Points, in no order, along strands that fork and pass close to each other.
(in the rows, 128 means zero)
Points whose rows are less than 111 apart are linked; no others are. Some points are linked to none.
J_962: [120  93 137 110 160 169 189 159  91 101  49  94 149 125 154 155 140 135
 143 109 127 111]
J_605: [157 189 148 139  99 100 138 137 142 135 182 173 129 159 110 125  69 122
  64 156 108 131]
J_857: [ 88  96 159 105 133 190 181 195  94 135  49  97 156 139 121 151  94 146
 113 100 122 133]
J_631: [129 128 140 162 158 181 151 132 120 104  83 130 116 109 147 121 141 176
 145  74 141 147]
J_326: [127 161 141 166 157 207 137 181  87  88  66 108 134 134 118  95 144 156
 133  87 141 129]
J_831: [144 104  69 133 132 128 165 170 139 126 124 213 164 138 115 162 116 107
 141 142 150 116]
J_687: [130 116 113 132 160  67 145  71 133 150 127 117 143 151 113 140 162  75
 123 168 108 109]
J_778: [135 147 146 115 154 149 158 125  82 106  73  71  72  91 153 146 122 125
 119 100 116 112]
J_716: [147 113  72 134 143 108 154 121 150  79 121 229 156 117 120 145 113 103
 132 164 150 142]
J_911: [115 117 125 132 144  88 103 106 159 130 192 104 126 148  81 118 142 116
 119 116 124 185]
J_757: [118 146 114 102 125 126 150 113 106  96 131  78  68 104 128 143 145 114
 122  98 139 114]
J_151: [121 131  97 149  88 157  92  91 177 144 174 164 142 130 112 113 111 179
 104 156 121 156]
J_904: [109 110  89 142 143 182 118 162 129 164 127 136 185 174  88 147 153 128
 146 100 136 133]
J_474: [154 161 166 148 168 193 155 174  73  92  46 121 166 120 127  99 116 129
 109  89 150 153]
J_12: [101 103 125  95  99 130  88 116 149 119 109  71  77 101 172 141 105 182
 132 155 102 107]
J_350: [142  91 110 151 177  67 139 100 162 135 143  95 159 185 104 127 159 101
 148 140 103  86]
J_884: [183 148 188 160 102 109 130 157 143 128 186 188 136 140 142  78 129 157
 182  98 134 103]
J_59: [106 122 150 123  95 154 102  73 148 131 138  68  92 105 139 108 126 193
 116 134 108 129]
J_373: [110 112 137  95  86 109 103 147 115 136 171 156  96 106 107 124  85 121
  86 167 145 177]
J_658: [ 96 135 109 133  94 170  71 132 117 175 156 143 143 137 105 122 122 150
  91 152 131 152]
J_949: [118 117  99 145 170  83 141 155 122 115 168 129  93 172  77 135 141  79
 128 123 142 135]
J_470: [ 87 121 125 106 103 187  98 135  98 146  96 106 212 134  81 129 124 100
  84 129 157 178]
J_945: [112 129 119  72  75 104  60 172 123 148 183 149 147 119 106 139  91  90
 110 139 163 170]
J_618: [135 136 133 128 148 125 126  66 127 100 127  98 143 105 120 115 166 128
 113 125 143 152]
J_77: [134 169 129 143 129  91  88  84 142 123 205 127 114 147  91 106 134 112
  81 149 121 175]
J_705: [118 115 123 153 163 102 139  76  80 180 109 121 107 125 143 145 184  86
 110 177 117 104]
J_98: [115 160 127  76  90 116 105 132 178 124 182 106 143 126 122 153 104 123
 143  70 134 170]
J_364: [117 141 127 170 162 175 144 162 141 131  87 105 107 153 153 140 154 177
 173  67 120 137]
J_703: [161 142 112 164 117 127 130  85 170 108 167 165 134 128 142 112 134 175
 133 131 116 142]
J_261: [134 114  88  94 114  88 150 156 176  71 165 150 107 120 131 157 117 108
 175  93 149 131]
J_626: [108  83 104 132  94 145 120  54 159 129 153  98 104 116 135 127 162 177
 128 161 125 107]
J_671: [162 179 160 130  71 169 106 155 141 145 115 190 174  93 163  96  83 150
 147 110 139 130]
J_309: [137 198 140 140  88 179  88 139 156 145 100 139 151 120 156  86  92 171
 133 130 107 104]
J_228: [158 123 182 151 105 125 165 153 118 155 136 183 178 150 101  87  94 147
 101 141 136 104]
J_704: [119  84  95 163 200  76 141 136 129 164 159  96 139 187  94 146 187  69
 164 100 109 109]
J_685: [121 102 129 141 121  77 134 112 161 121 229 127  65 136 101 120 140 145
 137 108 126 176]
J_136: [191 117 188 149 125  99 149 114 172  78 126 156 157 120 173  78  96 172
 171 126 119 117]
J_76: [122 118 105  84 118  99 145 106 104  98  94 128  68  66 186 162 141  70
 173 140 135  91]
J_347: [133 134 166 147  97 152 135 118  96 199 140 165 168 145  91 109 124 132
  71 163 145 115]
J_797: [122  95  82 149 138 117 165  91 171 102 131  84 136 179  91 129 163 131
 122 146 117  61]
J_187: [173 137 190 164 127 111 127 154 159 122 133 190 161 125 156  76  95 176
 165 105 122 158]
J_195: [118 129 121 139 118 181 139 140  62 170 100 147 168 132  98 137 143 114
  82 154 154 123]
J_546: [127  96 159 139 138 122 148  91  62 188  96 147 111  98 156 125 155 127
 102 189 122  96]
J_383: [112  85  83 109 114 113 107  89 148 107 147 111 116 119 120 127 163 129
 143 161 129 103]
J_606: [145 143 145 140 140 163 182 140 126 126  77 150 160 108 150 151 115 145
 145  70 133 141]
J_459: [106 116  98 173 188 138 116 181 133 150  98 120 110 169 133 161 145 140
 146 104 108 141]
J_375: [114 121 104 114 143  74 184 128  97 112 102 152  60 109 153 169 149  50
 167 127 131  86]
J_320: [118 108 136 109 116 156  96 139 175  94  89  91 109  98 177 124  98 195
 165 108 115 124]
J_399: [143 153  90 168 186  75 112 170 108 137 150 134 104 193  94 128 127  73
 100 159 112 108]
J_210: [143 139 142  97 135 156 105 113 162  72  70  89 167  87 162 122  99 158
 156  90 122 144]
J_648: [160 136 171 112 107  89 114  90 136 125 154 106  90 101 179 113 121 148
 140 152 101  96]
J_729: [146 147 127  96 109 102 119 138 165  83 174 141 119 119 125 119  87 129
 134 108 137 152]
J_781: [152 167 191 114 103 120  83 121 104 157 136  97 129 112 164  99 113 140
 119 139 116 105]
J_221: [148 121 162 144 174 137 136 143  89  84  72 123 164 124 119  97 136 129
 106 128 151 155]
J_162: [117 176 199 127  94 143  60 144 134 180 115  88 164 124 152  72 109 136
 142 108 118 135]
J_481: [118 132 119 126 147 173 204 126 108 146  76 114 162 130 142 171 146 130
 137  88 128 109]
J_211: [114 143 109 163 174 113  96 164 128 165 127 120 111 181 106 143 124 116
  98 148 103 136]
J_278: [162 188 149 130  94 171  87 116 140 106 108 107  92  92 172  84  77 186
 124 123  96 103]
J_909: [ 96  78 179 120 143 157 161 179  66 175  71  97 160 149 121 128 133 137
 129 133 127 105]
J_697: [154 164 109 148 115 109 121  67 150 100 201 147  97 124 109  98 150 146
 105 157 121 124]
J_865: [171 140 170 126 100 137 120 115 121 111 124  87  61  96 191 100  99 180
 146 115 101  77]
J_304: [109 121  66 116 114 148 144 135 155 114 113  83  94 154 141 172 147 138
 147 141 117  50]
J_111: [ 90  54 143 132 167 141 142 164  49 179  84 104 172 159  97 133 159  86
 106 163 126 124]
J_83: [146 128  94 111 110 114 151 139 145  81 173 205 113 106 110 126 102 112
 116 140 156 163]
J_549: [100  93 102 126 119 174 111 155 118 178 112 102 167 153 119 152 155 138
 146 128 115  87]
J_311: [107  91 126  69 110  94 125 104 135  98 107 126 146  82 129 132  98 103
 118 177 137 138]
J_398: [137 162 158 124 147 149 112 110 111  97 111  95 168 121 102  96 140 118
  99  98 160 178]
J_724: [116 106 105  72 123 104 142  92 100  92  89 129 120  71 138 146 138  64
 124 162 139 108]
J_280: [124  89  74 111 161  90 129 149 169  82 143 159 149 139 101 150 142  91
 173 127 152 148]
J_380: [119 112  94 130 122 161 147 123 132 131 102  74 154 173 123 151 170 137
 144 147 110  45]
J_571: [109 134 103 102 130  72 182 115 129  98 157 135  66 126 111 160 147  51
 152 102 145 116]
J_548: [109  84 125 130 115 108 123  79 126 172 172 148  88  96 145 145 168 137
 143 136 129 153]
J_45: [ 97 166 121 125  91 189  87 151 140 163 109 121 137 134 121 124  92 167
 106 123 115 135]
J_92: [106 132  46 117 116 123 121  82 161 125 135 120  95 126 144 174 153 122
 139 166 108  85]
J_432: [136 125  69 143 148 164 112 192 140 119 120 188 187 165 106 148 130 122
 148 127 153 138]
J_143: [130 114 115 138 143  71 181 121 160 119 186 147 105 160  88 148 142  87
 140  99 139 130]
J_392: [188 129 160 109 132 120 132 109 156  54  91 134 162  84 161  94  92 155
 142 116 129 125]
J_764: [108 168 197 158 131 103 134 168 123 204 119 117 136 188 108 129  79 118
  80 119  94 145]
J_4: [140 178 128 131 142 113 127 117 109 115 143 155  83 109 133 135 125 119
  95 125 135 171]
J_257: [111 146 109 131 121 109 156  95  83 140 168 108  33 122 117 140 176  99
 108 130 132 101]
J_955: [133 121 132 130 108  84 164 121 153 143 210 130  79 147 124 148 146 125
 154  82 130 114]
J_302: [125 116 162 125 145 125 138 100  74 140  92 105  68  79 162 132 125 135
 101 152 118 120]
J_458: [127 137 122  90  96 113  69 172 160 148 184 150 177 136 123 134  96 105
 155 108 144 166]
J_820: [127 156 176 145 104 166 115 162 129 166  97 185 174  99 153 114  81 136
 131  90 142 195]
J_666: [ 99  94 131 114 137 153 119 142  34 186  98 137 142 111 113 142 159  81
  92 184 143 130]
J_665: [123 131 125 124 161 102 109  45 137 100 114 117 124  97 127 123 131 120
  78 161 123 208]
J_99: [144 126 132 111 134  83  52 180 153 123 168 124 134 156 153 114 132 127
 179 135 122 105]

A fork is a point with three links. Follow the links from the first point to the second and name the forks in between, in order.
J_781; J_399 | J_309 > J_143
J_618; J_111 | J_631
J_257; J_797 | J_350
J_76; J_820 | J_143 > J_309
J_45; J_459 | J_143
J_716; J_705 | J_380 > J_350
J_671; J_143 | J_309
J_658; J_618 | J_143 > J_631
J_380; J_373 | J_729
J_820; J_665 | J_309 > J_143 > J_631

Follow the links from the first point to the second, and from the first to the third. Name the last point that the two ways share.
J_59; J_705; J_945 | J_380
J_884; J_432; J_257 | J_380
J_309; J_76; J_221 | J_143
J_481; J_162; J_665 | J_631
J_474; J_685; J_195 | J_631
J_606; J_309; J_375 | J_143
J_375; J_781; J_820 | J_309
